Each row is a point on a landscape with many valleys, with its height.
A ball rolls from a point to whichever of its 2 nearest points has the largest drop for the distance, and stops where none of them is lower. Distance is the straight distance between rows; heights are no part of it.
Z368: [ 2.06  0.02 -1.15  0.22  0.06  3.24 -0.30  2.01 -0.46 -0.21 -0.17  0.69
  0.36  0.03 -1.36  0.79  2.08  1.43  0.65 -0.53  2.39 -0.45  0.50  0.80
  2.26 -0.28  0.98]  h=4.86
Z174: [ 0.20  1.76 -0.46 -0.69 -0.11  0.52 -1.76  1.98  2.34  0.02  1.81  0.03
  0.04 -1.35  0.49 -0.74  1.39  1.10  0.85  0.78  2.44  0.52  2.78 -1.96
  0.14 -0.58 -0.39]  h=4.77
Z74: [ 0.40  5.53  0.31 -2.29 -0.79  1.13 -0.56 -0.53  0.27 -0.80 -0.06  1.34
  0.73  0.62  0.16 -1.86  2.99 -0.08  2.05  0.16  0.37  0.27  0.16 -4.52
 -0.22  0.31  1.77]  h=3.29
Z798: [ 0.06  1.19  1.53 -0.61 -0.88 -0.95 -2.25  1.92  0.63 -1.04  1.88  1.15
 -0.34  0.92  2.02  1.95 -2.30  1.73 -0.62 -2.43  1.07  1.14  0.48 -0.55
 -1.53 -0.77 -1.66]  h=5.47
Z749: [ 0.80  2.83  0.74 -1.45  2.30 -0.09  0.30  2.66  1.57 -0.32 -1.66 -1.59
  0.14  1.65 -0.90  0.23 -0.11  5.28 -0.58 -0.99  1.58 -0.42 -2.19 -0.23
 -0.35  0.14  0.47]  h=5.69
Z648: [ 0.23  0.33  2.46 -0.98  2.66  0.02  2.08 -1.03 -0.33 -0.12  1.62 -0.33
 -0.71  2.67 -0.69 -3.12 -0.52  0.07  0.28  0.45  4.98  2.03  0.19 -0.31
 -0.05 -1.47  0.32]  h=1.52
Z428: [-0.82 -2.69  1.11  0.66 -0.81  0.26 -2.61  1.30 -0.08 -0.67 -1.25  0.44
  0.13  1.31  0.72  0.18 -3.41 -0.42 -2.64  1.28  0.81 -0.34 -0.97 -0.92
 -0.53  0.94  0.96]  h=3.81
Z487: [ 0.18  1.73  2.25  1.44  0.15  0.89  0.27  0.91 -0.01  1.79 -0.85 -1.89
 -1.26  2.44 -0.63  1.08 -0.42  0.55 -1.34  0.30  0.21  1.68 -3.15 -2.32
  0.06  2.97  2.10]  h=1.73
Z409: [ 2.04  1.37  2.73 -0.18 -0.88  0.31 -1.43  1.27  1.52 -0.74  2.38  3.03
 -0.58  0.86  0.90  2.82 -3.24  1.56 -0.33 -2.13  0.63  0.43 -1.65 -1.99
  0.27 -0.53 -2.34]  h=5.08
Z804: [-0.50 -2.89  0.02  0.96 -2.29 -1.93 -2.75  2.73 -0.40 -0.53  2.65  0.23
 -1.65  0.79  2.24 -3.80 -2.43 -0.23 -1.54 -0.52 -0.47  2.13 -0.13 -0.40
 -2.51  1.20 -2.84]  h=3.30
Z575: [-3.23 -1.49  0.57 -0.30  0.91 -2.24 -1.27  0.90  1.02 -0.90 -0.96 -1.65
  1.17  0.74  0.65 -1.53 -3.61  0.48 -2.43  2.07  0.49 -2.43 -0.21 -0.32
 -0.76 -0.57  0.79]  h=4.32
Z603: [ 1.36 -2.10  1.10  0.73  1.77 -2.21 -0.54 -0.73  1.27 -0.21 -1.50 -1.19
  0.33  1.17 -1.58  0.07  2.52  1.47  0.43  1.66  2.51  1.39  0.93  1.88
  2.65 -0.34  1.03]  h=3.55
Z906: [-0.22 -3.11  1.22  2.32 -0.32 -0.56 -2.56  0.32  0.54  1.58  0.88  2.01
 -0.66 -2.00  1.44  4.01  1.14 -0.71 -1.45 -1.58 -1.50  2.06  0.08  1.60
  0.73 -0.72 -2.13]  h=7.80
Z531: [-2.13  1.11  0.29  0.60  0.03 -0.09 -0.81  1.03  1.93  0.73 -1.37 -1.47
 -0.54  0.63  1.02  0.45 -1.24  0.09 -2.11 -1.20 -2.10 -0.03 -1.03  0.36
 -0.41 -1.44  0.58]  h=2.71
Z418: [ 0.35 -1.78 -1.49  0.69  2.12  1.66  3.65 -1.80  0.09  1.43  1.18 -0.58
 -2.85 -1.46 -0.03  0.91  2.45 -1.94  1.21  2.33 -2.34  0.92  1.46  0.98
  2.68 -1.18 -0.93]  h=5.32
Z143: [ 0.45  0.93 -1.52 -1.90 -2.09  1.45  0.19 -1.31 -2.77 -1.15 -0.63  1.81
  1.70 -1.34 -0.82  0.79  2.53 -1.07  1.65  0.54 -0.04 -1.51  2.24 -1.25
  0.61  0.56  1.64]  h=2.08
Z730: [-1.56 -2.64 -1.53  1.12 -0.63  0.39 -0.90 -0.16 -2.48  0.40 -0.61  0.15
  1.15 -1.27  0.65  1.71  0.81 -1.80  0.08 -0.15 -2.20 -0.58 -0.99  1.23
  2.48  2.03 -0.62]  h=1.17
Z827: [ 2.00 -0.77 -0.10 -0.85 -2.07 -2.62 -2.05  2.44  0.43 -1.37  3.03  1.19
 -1.24 -1.13  0.62 -2.31 -2.79  3.21 -1.01 -0.49  2.76  0.21  0.69 -0.97
 -3.27  0.89 -1.48]  h=7.03
Z733: [-4.45 -0.74 -1.95 -0.38 -0.20  1.20 -0.10 -0.23 -2.29 -0.17 -1.44 -1.35
  0.86  0.48  1.54 -0.63  0.70 -4.55  0.20  2.36 -2.01  0.26  1.23 -0.09
  0.75  0.64  1.68]  h=1.88
Z85: [ 1.38  0.05  0.37  0.67 -1.66 -4.10 -1.36  0.65  1.99  0.34  1.77 -0.05
 -0.91 -0.38  1.08 -2.97 -0.69  2.12 -0.85 -2.46  0.21  0.93  0.44  0.36
 -2.72 -0.15 -0.93]  h=7.32
Z121: [ 0.91  3.14  3.01 -0.69  1.95 -0.42 -0.77  1.77  1.38 -0.66 -0.68 -0.37
  0.80  3.63  1.22 -0.59  1.76  0.90  2.24 -1.02  2.45  2.67  0.15  0.26
 -1.01 -0.20  0.02]  h=4.27
Z657: [ 2.05 -1.36  0.02  0.67 -1.15  0.00 -2.01  0.18  0.81  0.50 -0.59  1.10
  0.89 -1.41 -0.63  2.23  2.97  1.18  0.67  0.60 -0.21 -0.51  0.89  0.50
  2.09  0.37  0.66]  h=4.40
Z611: [ 1.05 -0.91  1.39 -0.90 -1.15 -3.29 -0.66 -1.87 -0.39 -0.62  0.96  0.89
  0.76 -0.35 -1.13 -2.69  0.56  0.82 -0.41  0.42  3.04 -0.71  1.60 -1.27
 -0.79 -0.17  0.31]  h=6.32
Z403: [-1.25 -2.94 -2.01  1.49 -0.21 -0.93  0.75 -0.72 -2.20  1.11 -1.74 -0.21
  0.16 -1.48 -1.45 -0.29 -1.10 -1.03 -2.03 -0.62 -2.78 -1.29 -4.08  1.41
  1.27  2.85 -0.35]  h=1.60
Z830: [ 1.56 -1.49 -0.20  1.70  0.28 -1.53  0.84 -2.02  0.80  0.37 -2.24 -1.67
  0.35  1.13 -1.63 -1.88  2.37 -0.24  1.05  1.59 -0.31 -0.31 -0.47  1.66
  2.32  1.25  1.35]  h=4.04
Z939: [ 0.12  1.44 -1.89 -0.78  1.91  1.25  2.82  1.00 -0.54  0.76 -0.02 -2.88
  0.28 -1.54 -1.27 -0.90  1.71  3.67  2.27  0.38  0.88 -1.09  0.48  0.13
  0.08  0.32 -0.29]  h=4.99
Z984: [ 0.51 -4.59  0.34 -0.67 -2.14 -1.97 -3.85  1.83  2.34 -1.11  1.17  2.82
 -1.08 -2.16  2.23 -3.23 -2.16  0.62 -1.20  0.94  0.24 -1.86 -1.37 -0.26
 -1.96  1.26 -3.96]  h=3.93
Z501: [ 1.15  1.96 -0.76 -1.78  3.54  1.40  1.54  0.16  0.72 -0.04 -0.19 -1.21
  0.43  0.23 -2.63 -0.51  0.49  2.08  0.22  1.92  4.94 -0.32  2.05 -0.48
 -1.14 -1.83  1.25]  h=3.68
Z266: [ 0.80  2.36  2.44 -0.78  2.20 -1.09 -0.77  2.24  0.59 -1.65 -1.08 -1.17
  1.31  3.41  0.45  1.26 -0.18  3.70  0.56 -1.84  2.56  1.73 -0.88  0.99
 -0.27  0.16 -0.01]  h=4.97
Z813: [ 1.40 -1.73 -1.28  0.93 -0.53  0.19  3.99 -1.76 -1.97  0.15 -1.24  0.45
 -0.99 -1.21 -2.66 -1.67 -1.09 -0.51  0.81 -0.67 -1.53 -1.95 -4.41  1.58
  1.65  2.50 -0.16]  h=1.99
Z421: [-0.81 -1.81  0.65  0.82 -2.80 -2.06 -2.90 -1.28  0.33 -0.31 -0.91  0.78
  1.16 -1.12  0.52  1.58 -0.61  0.15 -1.97 -2.31 -1.87 -1.37  0.86  1.80
 -2.64 -1.36  0.28]  h=2.07
Z464: [ 0.48  4.51  0.07 -1.24 -0.23  1.86 -1.82  2.45  1.35 -1.07 -0.49  0.88
  0.50  0.73 -0.48 -0.62 -0.05  1.21  0.55  0.33  2.66 -0.46  0.61 -3.67
 -1.52 -0.05  1.03]  h=4.08
Z224: [-1.02 -0.74 -2.38 -1.03 -0.33 -0.63  0.25 -2.22 -1.65 -0.68 -2.07  0.23
  1.95 -0.44  1.20  1.35  3.67 -3.09  2.25  1.10 -3.93 -0.80  2.08  3.00
  1.71 -0.42  0.21]  h=0.78
Z753: [ 1.12 -1.30  0.68  2.22 -0.17 -3.90 -2.48  0.87  2.86  0.38  1.45 -0.35
 -0.23  0.24  1.86 -1.67  0.41  1.04  0.35 -1.67 -0.95  2.13  0.67  2.36
 -0.63 -1.22 -2.52]  h=7.50
Z318: [-0.32 -1.99  1.59  0.63 -1.48  0.96 -1.08  0.51  1.31 -0.21  1.81  1.92
 -0.42 -2.69  0.58 -1.05 -2.99 -1.18 -0.69  1.32  0.36 -2.38 -2.22 -3.25
  1.39  2.12 -2.14]  h=4.39
Z53: [-0.52 -6.31  0.40  0.05 -1.58 -2.48 -3.77  1.37  0.06 -0.08  1.82  2.33
 -1.09 -0.75  2.94 -1.92 -2.53 -0.58 -1.52  1.06  0.01  1.00 -1.43  0.42
 -2.62  1.65 -4.51]  h=3.69
Z241: [-0.34  2.97  0.34 -1.88  3.07  1.94  0.31  1.61  0.74 -0.09 -3.87 -1.95
  0.51  2.07 -0.60  1.54 -0.63  3.13 -0.30  0.65 -0.04 -1.19 -2.35 -0.51
 -0.03 -0.11  2.05]  h=6.19
Z326: [-1.34 -2.42 -0.38  1.91 -1.73 -0.91 -2.68 -0.70 -1.60 -0.27 -0.93  0.76
  2.26 -1.20  1.06  0.48 -0.55 -1.05 -0.28 -1.48 -1.68 -2.18 -0.76  1.78
 -0.92  1.28 -0.94]  h=1.64
Z624: [-0.04  2.61 -0.92 -0.67 -0.68  1.04  1.07 -0.54 -1.54  0.50 -1.73 -1.26
  0.57  0.48 -1.13  1.69  0.34  0.74  0.90  1.22 -3.21 -0.94 -0.57 -2.01
 -0.24  2.33  1.99]  h=3.16
Z841: [-1.45 -0.95  0.85 -0.37 -0.03  0.09 -2.30  3.15 -0.48 -0.99 -0.76  0.05
 -0.50  3.64  1.49  0.08 -1.43 -0.94 -2.25  0.02  2.07  2.31 -0.73 -0.22
  0.23  0.27  1.22]  h=3.21
Z327: [-0.32  0.83  0.98  1.03  1.35  2.55 -1.08  2.90  0.30  1.02 -0.80 -0.81
 -0.66  2.91  0.66  1.64 -0.59 -0.48 -0.95  0.37  1.13  2.57 -2.08 -0.63
  1.07  1.31  1.80]  h=2.38
Z87: [-1.88 -1.43 -0.43  1.43  2.01  1.76  1.85 -0.83  1.08  0.60 -0.46 -2.12
 -0.32 -1.52  0.36  3.16 -1.15 -0.98  0.19  1.85 -1.46 -0.91  1.79  2.14
 -0.74 -2.42  0.14]  h=5.83
Z377: [ 1.00 -0.49  1.03  0.16 -2.25 -2.18 -0.91 -2.83  2.55  0.25 -0.29  0.93
 -0.32 -2.19 -0.55  0.41 -0.17  0.76 -1.94 -2.33 -1.40 -1.66  0.59  0.76
 -1.76 -2.35  0.09]  h=2.37
Z157: [ 1.97  0.09 -3.47 -3.22  0.76  1.91  4.26 -0.51 -2.90  0.19 -0.82  0.01
 -2.55 -0.19 -1.27  4.54 -1.34  0.56  0.09 -0.21 -5.14 -1.48 -0.69 -0.76
  1.24  1.27 -0.05]  h=4.75
Z739: [ 2.71  1.27 -0.12  0.55  0.55  0.24  0.02 -0.54  2.22 -0.34 -1.25 -0.03
  0.82  0.75 -1.84 -1.13 -0.58  1.90  1.84 -0.46  1.93 -2.27  0.39  2.03
 -1.18 -1.96  0.98]  h=2.10
Z142: [ 1.92  5.30 -1.60 -1.75  3.66  2.98  1.24 -0.46  1.01 -0.66 -1.13  0.37
  1.03 -0.43 -2.62  0.23  2.74  1.30  2.10  3.41  3.38  0.31  2.39 -1.99
 -2.14 -1.66  0.68]  h=4.38
Z119: [-3.27  0.72 -1.70  1.59 -1.26  2.06  0.83  0.91 -2.32  1.60  1.80 -0.50
 -1.46 -0.91  0.88 -1.06 -0.41 -1.74 -1.31 -1.87 -2.54  1.24 -0.35 -1.61
 -0.73  0.21  0.20]  h=3.02
Z258: [ 1.24  0.88  2.34 -0.11  0.60  1.02  0.67  0.02  1.06 -0.48  3.01  2.67
 -0.33 -0.34  0.83  1.72 -1.36 -0.14  0.97 -2.05  0.50  0.59 -1.49 -0.94
  2.15 -1.13 -3.17]  h=4.82
Z541: [-0.80 -1.15  0.30  3.08 -0.19 -2.24 -2.03  1.00  1.98  1.49  1.65 -0.54
 -0.90 -0.60  1.79  0.48  1.82 -1.16 -0.26 -1.77 -1.64  2.99  1.50  0.91
 -0.14 -1.50 -1.47]  h=7.65
Z937: [-3.13  0.97 -0.50 -0.72  0.96  2.26 -0.85  2.47 -1.30 -0.69 -0.90 -0.63
  1.30  0.15  1.71  3.44  0.14  0.15 -0.86  0.20  0.75  0.16  1.24  0.72
  0.73 -0.77  1.29]  h=6.88
Z113: [-1.62 -0.26 -0.96  0.77 -1.28  1.85  0.71  0.82 -2.30  0.47  1.42  0.56
 -0.55  0.21  0.35 -2.81 -1.27 -1.63 -1.24 -3.51  0.68  1.10 -1.27  0.25
  0.06 -0.34 -0.26]  h=2.60
Z44: [-1.38  1.72  1.34 -1.43  1.16  1.14  0.10  1.56 -1.08 -1.10  0.17 -0.06
  2.16  0.69  1.99  2.32  1.64 -0.01  1.52 -1.80  1.81  0.69  1.89  1.32
  1.31 -1.30 -0.83]  h=6.70
Z527: [ 1.88  0.10 -1.91  0.15 -1.06  0.64  3.14 -3.39 -3.08  0.86 -1.59  0.54
  0.22  0.11 -1.41  1.72 -1.56 -2.81  0.83 -0.47 -5.12 -1.09 -2.19  1.09
 -0.05  2.45  0.22]  h=3.52
Z110: [ 2.55  0.43 -3.10 -2.79  0.40  1.22  4.02 -0.69 -2.69 -1.05 -1.93 -0.17
 -1.13  0.28 -3.27  2.67 -1.28  0.98  1.49  2.26 -3.13 -3.38 -0.12 -1.81
 -0.50  1.50  0.82]  h=4.41
Z200: [-1.66 -2.02 -2.36  1.97  0.67  1.21  0.64  0.75  0.79  0.74 -0.08 -1.94
 -0.39 -1.49  0.34  1.47 -0.80  0.42 -1.69 -0.54 -0.23 -0.45  1.92  3.02
 -0.93 -2.81  0.46]  h=6.00
Z784: [ 0.19  3.31 -0.84 -0.79 -1.47  0.36  1.44 -1.43 -1.18 -0.31  0.18 -0.15
  1.02 -0.64 -1.12 -1.56  1.33  0.41  2.55  0.39 -1.42 -2.00  0.54 -2.78
 -0.48  1.91  1.34]  h=2.68
Z507: [ 1.23  1.14  1.58 -2.49  1.76  0.32 -0.47 -0.06  1.42 -2.13  0.97  2.07
 -0.07  3.21  0.02 -2.62 -0.45 -0.59  0.41  0.79  4.21  1.64  0.41 -0.91
  0.81 -2.42 -0.65]  h=2.57
Z866: [-2.19  1.16  1.06 -1.36  0.37 -2.64  1.04 -1.75 -1.58 -0.83  1.02 -0.44
  1.69  0.15  0.68 -2.23  1.29  0.31  0.81 -1.52  0.60  0.11 -0.36 -0.56
  1.32  0.20 -1.27]  h=5.72
Z932: [-2.78  1.20 -1.17  1.72 -0.96  0.37  0.71 -0.66 -1.67  2.38  1.58 -1.33
 -0.97 -1.66  1.28  0.93  1.73 -2.73  0.53 -0.87 -4.92  1.22  0.23 -1.39
 -0.89  0.53 -0.14]  h=3.34
Z354: [ 0.63 -0.19  0.13 -1.32 -0.24 -1.92  1.97 -3.29 -2.01 -0.87  0.03 -0.17
  1.70 -0.78 -2.03 -1.95  2.25  1.48  1.08  0.44  1.57 -1.69  0.41  0.07
  1.02  0.77 -0.11]  h=6.03
Z307: [-1.03 -0.36 -0.50  1.34 -2.78 -1.72 -2.28  2.98 -0.47 -0.04  0.53  0.12
 -1.94  1.01  1.08 -3.00 -3.24 -0.80 -3.09 -2.81 -0.92  1.45 -2.79 -0.60
 -2.27  1.83 -0.42]  h=2.72
Z470: [-1.04  2.29  2.53  1.31 -0.85 -0.98 -0.98  0.37 -0.15  1.01 -1.00 -1.90
 -0.41  3.83  0.33 -2.04  0.24 -1.19 -0.27  0.15  0.20  1.97 -1.91 -2.30
 -1.18  2.89  2.23]  h=0.98
Z100: [ 0.48 -3.75  1.33  0.01 -2.04  0.35 -2.71 -0.06  2.43 -0.28  1.26  2.49
 -1.18 -2.18  0.81 -1.86 -2.04 -0.46 -1.29  1.31  1.65 -1.89 -0.54 -1.88
 -1.28  0.10 -2.17]  h=4.18
Z631: [ 1.56 -3.00  2.32  3.27  0.20  0.34 -1.76  0.98  0.72  1.34  0.02  1.24
 -0.69  0.00 -0.13  4.92  0.23 -0.60 -1.33 -0.71  0.82  2.99  0.40  3.26
  0.16 -0.59 -0.26]  h=7.90
Z550: [ 2.75  3.19  1.99 -0.85  2.42  0.09 -0.07  1.07  1.99 -1.07  0.93  0.84
 -0.08  2.82  0.54 -1.73  2.97  0.19  2.70  0.77  3.71  2.72  1.00  0.10
  1.19 -1.47  0.01]  h=3.57
Z27: [ 3.44 -0.43 -0.04  1.52 -1.77  0.84 -0.64 -1.27  1.40  0.66 -2.10  1.22
  0.34 -0.95 -1.08  2.82 -0.34  0.47  0.30 -0.23 -1.76 -1.63 -1.85  0.79
  1.45  1.32  0.63]  h=4.06
Z26: [ 0.41 -1.93 -0.62  0.87  0.86  0.28  3.13 -4.48  1.08  1.78  1.62  0.77
 -1.29 -2.97 -0.24 -1.13  1.94 -2.34  1.16  2.06 -2.67 -0.09  1.51  1.00
  1.59 -2.12 -1.41]  h=5.49
Z896: [-4.28 -0.41  0.32 -0.27  1.64 -2.95  0.61 -0.82 -0.31  0.46  1.13 -1.93
  0.99 -0.34  0.57 -0.85  1.95  0.02 -0.33  0.83  0.29  1.32  1.88 -0.50
  0.31 -1.03 -1.12]  h=5.43
Z16: [ 0.45  0.64 -0.49  0.00 -1.09 -0.09  1.17 -3.94 -1.93  1.31  0.67  2.13
 -0.04 -0.81  0.29  3.03  0.56 -4.00  0.37 -0.04 -4.84  0.31 -1.24 -1.24
  1.14  1.89  0.18]  h=3.23
Z355: [-2.56  1.06 -1.91 -0.16  0.13  1.24 -0.70  1.48  0.82  0.51 -2.24 -2.36
  0.70  1.31  1.25 -1.77  0.51 -0.94  0.20 -1.18 -1.42 -0.47 -0.36  1.59
  0.74 -0.30  1.08]  h=2.11
Z289: [-0.67  2.62 -0.29  0.44 -0.39  1.82  0.09  0.16  1.12  1.30 -1.80 -1.77
 -0.63 -0.46  0.03  3.40 -1.34  0.41 -0.74  0.22 -3.42 -0.65 -1.44 -1.64
 -0.35  0.35  2.13]  h=3.20
Z982: [ 1.66 -0.45 -1.72  0.76  0.71  1.42  1.66  1.53 -0.55 -0.49 -0.33 -1.06
 -0.23 -1.74 -1.61 -0.51  0.48  3.07  0.92 -0.66  0.90 -2.26 -1.07  1.56
  2.08  0.64 -0.69]  h=5.31
Z495: [-0.01 -0.03  0.33 -0.79  1.81 -0.82  1.25 -0.32 -1.17 -0.53 -0.92 -1.32
  0.34  2.21 -2.44 -1.17  1.24  1.09 -1.26  1.40  4.40  1.60  1.04  0.32
  0.81 -1.02  2.13]  h=2.67
Z83: [ 0.47  0.51  0.30  1.31  0.14 -1.61  3.77 -1.15 -1.60  0.37  0.12 -1.80
 -0.38 -0.85 -2.46 -2.35 -0.26  0.47  1.73  0.32 -0.99 -1.55 -3.32  0.01
  1.27  3.53 -0.56]  h=2.39
Z697: [ 0.10 -1.32  1.77 -2.19 -0.45 -1.02 -2.81  2.69 -0.78 -2.71  2.63  2.79
  0.75  1.20  2.80  2.46 -2.61  0.74 -0.59 -0.60  2.30  2.18  1.47  0.71
 -1.13 -0.99 -2.38]  h=5.92
Z243: [-0.57 -1.38  1.02  2.55  0.79 -0.47  1.65 -3.54  2.23  1.48  0.53 -0.62
 -0.05 -1.72  0.41  0.81 -0.63 -1.71  1.37  1.47 -1.78 -0.46  1.40  1.56
 -0.94 -2.26 -1.00]  h=5.66
Z853: [-0.80 -0.57  0.64  1.99 -2.10 -1.07  1.90 -2.67 -1.33  1.08  0.50  0.25
  0.01 -1.13 -1.15 -1.14 -0.45 -1.85  0.53  0.85 -2.07 -1.28 -1.50 -1.48
 -0.41  2.77  0.51]  h=2.75
Z923: [-2.56  0.70  0.04  1.87  0.74  0.73  2.30 -1.17 -0.49  2.60  1.07 -2.36
 -2.57 -1.19  0.13  2.69  0.80 -0.57 -0.23  1.39 -3.46  2.09  1.45 -1.38
 -1.78 -0.48  0.44]  h=3.62
Z941: [-0.60  1.36 -0.71 -0.42  0.96  1.35 -1.37  2.45  0.62 -0.45 -2.73 -1.63
  0.59  0.53 -0.18  2.33 -0.12  2.39 -1.56  1.79  0.65 -1.00  0.54 -0.78
 -0.22 -0.57  3.50]  h=6.56
Z509: [ 3.25 -0.25  0.03  1.28 -0.97 -0.57 -1.08 -0.07  0.96 -0.22  0.30  0.20
  0.10  1.17 -0.70 -3.06  0.83  0.22  1.13 -2.59  1.77  0.48  0.62  3.02
 -0.83 -1.31  0.26]  h=1.24
Z895: [ 0.53  0.03 -1.29 -1.67 -0.49  0.90  1.49 -2.51 -2.39 -2.09 -0.72  1.56
  1.85 -0.33  0.20  1.38  3.56 -2.65  2.32  0.43 -0.77 -0.50  2.82  2.39
  1.46 -1.45  1.55]  h=1.41
Z445: [-0.81 -0.76  2.04 -0.08  0.53  1.14  0.14 -1.17  1.09  0.13  2.04  2.25
 -0.37 -0.59  0.66  0.43 -1.94 -1.68 -0.55  0.69  0.44 -0.01 -1.43 -2.07
  1.85 -0.51 -2.43]  h=4.60
Z84: [-1.52 -0.32  1.47 -2.25  1.62 -0.55 -1.13  2.73 -0.61 -2.53  2.34  1.50
  1.55  0.20  2.48  2.04 -0.02  0.05  0.54 -0.99  4.41  2.10  3.03  1.43
  0.10 -1.84 -2.28]  h=6.34
Z737: [ 0.34 -0.53 -2.40 -1.49  1.34  2.07  3.97 -1.74 -2.41  0.90 -0.51 -0.38
 -1.67  0.19 -0.82  2.25  1.07 -0.99  0.70  0.03 -4.21  0.44  0.06  1.14
  2.00 -0.93 -0.64]  h=5.06
Z438: [-3.16 -2.45  0.87 -0.27  2.68 -2.45  0.67 -1.25  0.79 -0.05  0.31 -1.13
  0.96 -0.44  0.17 -0.49  0.91 -1.47 -0.90  3.09  2.42  0.86  2.64  0.82
  0.79 -2.09 -0.07]  h=5.16
Z238: [-3.57 -0.99 -1.02 -1.20  1.75 -0.13 -0.75  0.51  1.34 -0.52 -1.11 -1.90
  1.20 -0.69  0.82 -0.62 -0.59 -0.50 -1.05  3.30  1.19 -1.56  1.77 -0.29
  1.74 -1.28  1.11]  h=4.81
Z767: [ 3.14 -0.79 -2.17  0.31 -0.93  3.64  1.66 -0.88 -1.06  0.86 -1.53  0.93
 -0.22 -0.93 -1.61  3.08 -0.55 -1.44  0.35  0.01 -2.98 -1.35 -1.98  1.30
  1.98  2.03  0.72]  h=3.80
Z105: [ 0.59 -1.19  0.28  0.46 -2.82  0.79  0.21 -4.00 -1.13  0.96  0.25  2.67
 -0.62 -2.09 -0.17  0.19  0.43 -2.96 -1.39 -0.25 -2.37 -0.58 -1.33 -1.89
 -0.69  1.27  0.76]  h=2.98
Z240: [-0.18  2.69 -0.94 -2.36  1.57  0.05  0.40  1.46  0.11 -0.50  0.74 -1.44
  1.32 -1.46 -0.27 -1.78  1.40  2.89  1.71 -0.97  2.64 -1.56  1.42 -0.68
  0.42 -0.44 -0.95]  h=4.53
Z496: [ 2.28  0.67  0.77 -1.43 -0.71 -2.53 -0.97  0.24  0.72 -0.06  2.83  0.01
 -0.38 -0.29 -1.52 -2.31 -0.81  2.96 -1.07 -0.10  4.67  1.04  2.51 -1.04
 -2.72 -0.21  0.55]  h=6.65
Z97: [ 1.16  0.11 -0.50  0.95 -1.43  1.50 -0.04  0.13 -0.55  0.63  2.51  0.93
 -1.41  1.10  0.18 -4.95  0.01 -1.56 -0.43 -2.72  2.12  1.32  0.45  0.45
 -1.46 -1.62  0.68]  h=2.06
Z792: [ 3.67 -1.00 -2.12 -1.36 -1.03  2.51  2.59 -2.35 -0.95 -0.42 -1.78  1.64
 -1.03 -1.62 -3.47  1.50 -0.89 -0.22  0.00  2.00 -1.87 -3.08 -1.66 -0.88
  0.65  0.82  0.30]  h=4.07
Z815: [ 1.46  1.87  0.56 -0.10  0.02 -2.19  0.78 -1.56  3.38  0.11 -0.22 -0.75
  0.27 -1.27 -1.33 -0.35 -1.44  2.40 -0.04 -1.47  0.88 -1.77  1.25  1.27
 -2.59 -2.35  0.64]  h=2.66
Z772: [-0.34  1.81  0.89  0.77 -2.30 -1.47 -1.75  1.88 -0.23  0.24 -0.89 -0.65
 -1.32  2.84  0.44 -4.38 -2.04 -0.69 -1.40 -1.73 -0.20  1.21 -2.65 -1.51
 -2.72  2.09  1.39]  h=2.00
Z776: [-2.95 -0.31 -1.86 -0.01  0.69  0.82  0.58 -0.07 -0.70 -0.94 -2.39 -1.89
  1.72  1.36  1.72 -0.40  1.41 -3.68  1.59  1.27 -1.74 -0.77  2.05  2.93
  1.41 -0.79  1.02]  h=1.40

Where does a ball stop that starts at each point below?
Z84: Z470
Z923: Z509
Z906: Z470
Z354: Z470
Z941: Z648
Z100: Z470
Z105: Z730
Z243: Z767

Call two points neighbours if one is among the 2 nearest of the other. Go from one point of each pair to the other, from neighbour to neighbour, staying as low as possible. Name the highest point that can't be avoided.
Z730, Z470: Z354
Z648, Z240: Z174
Z730, Z509: Z815
Z648, Z224: Z142

Write out the way that a ball takes from each point below.
Z611: Z354 > Z866 > Z896 > Z438 > Z238 > Z575 > Z428 > Z841 > Z327 > Z487 > Z470
Z44: Z84 > Z697 > Z798 > Z409 > Z258 > Z445 > Z318 > Z100 > Z984 > Z53 > Z804 > Z307 > Z772 > Z470
Z937: Z941 > Z241 > Z749 > Z266 > Z121 > Z550 > Z507 > Z648
Z527: Z16 > Z105 > Z853 > Z83 > Z813 > Z403 > Z730
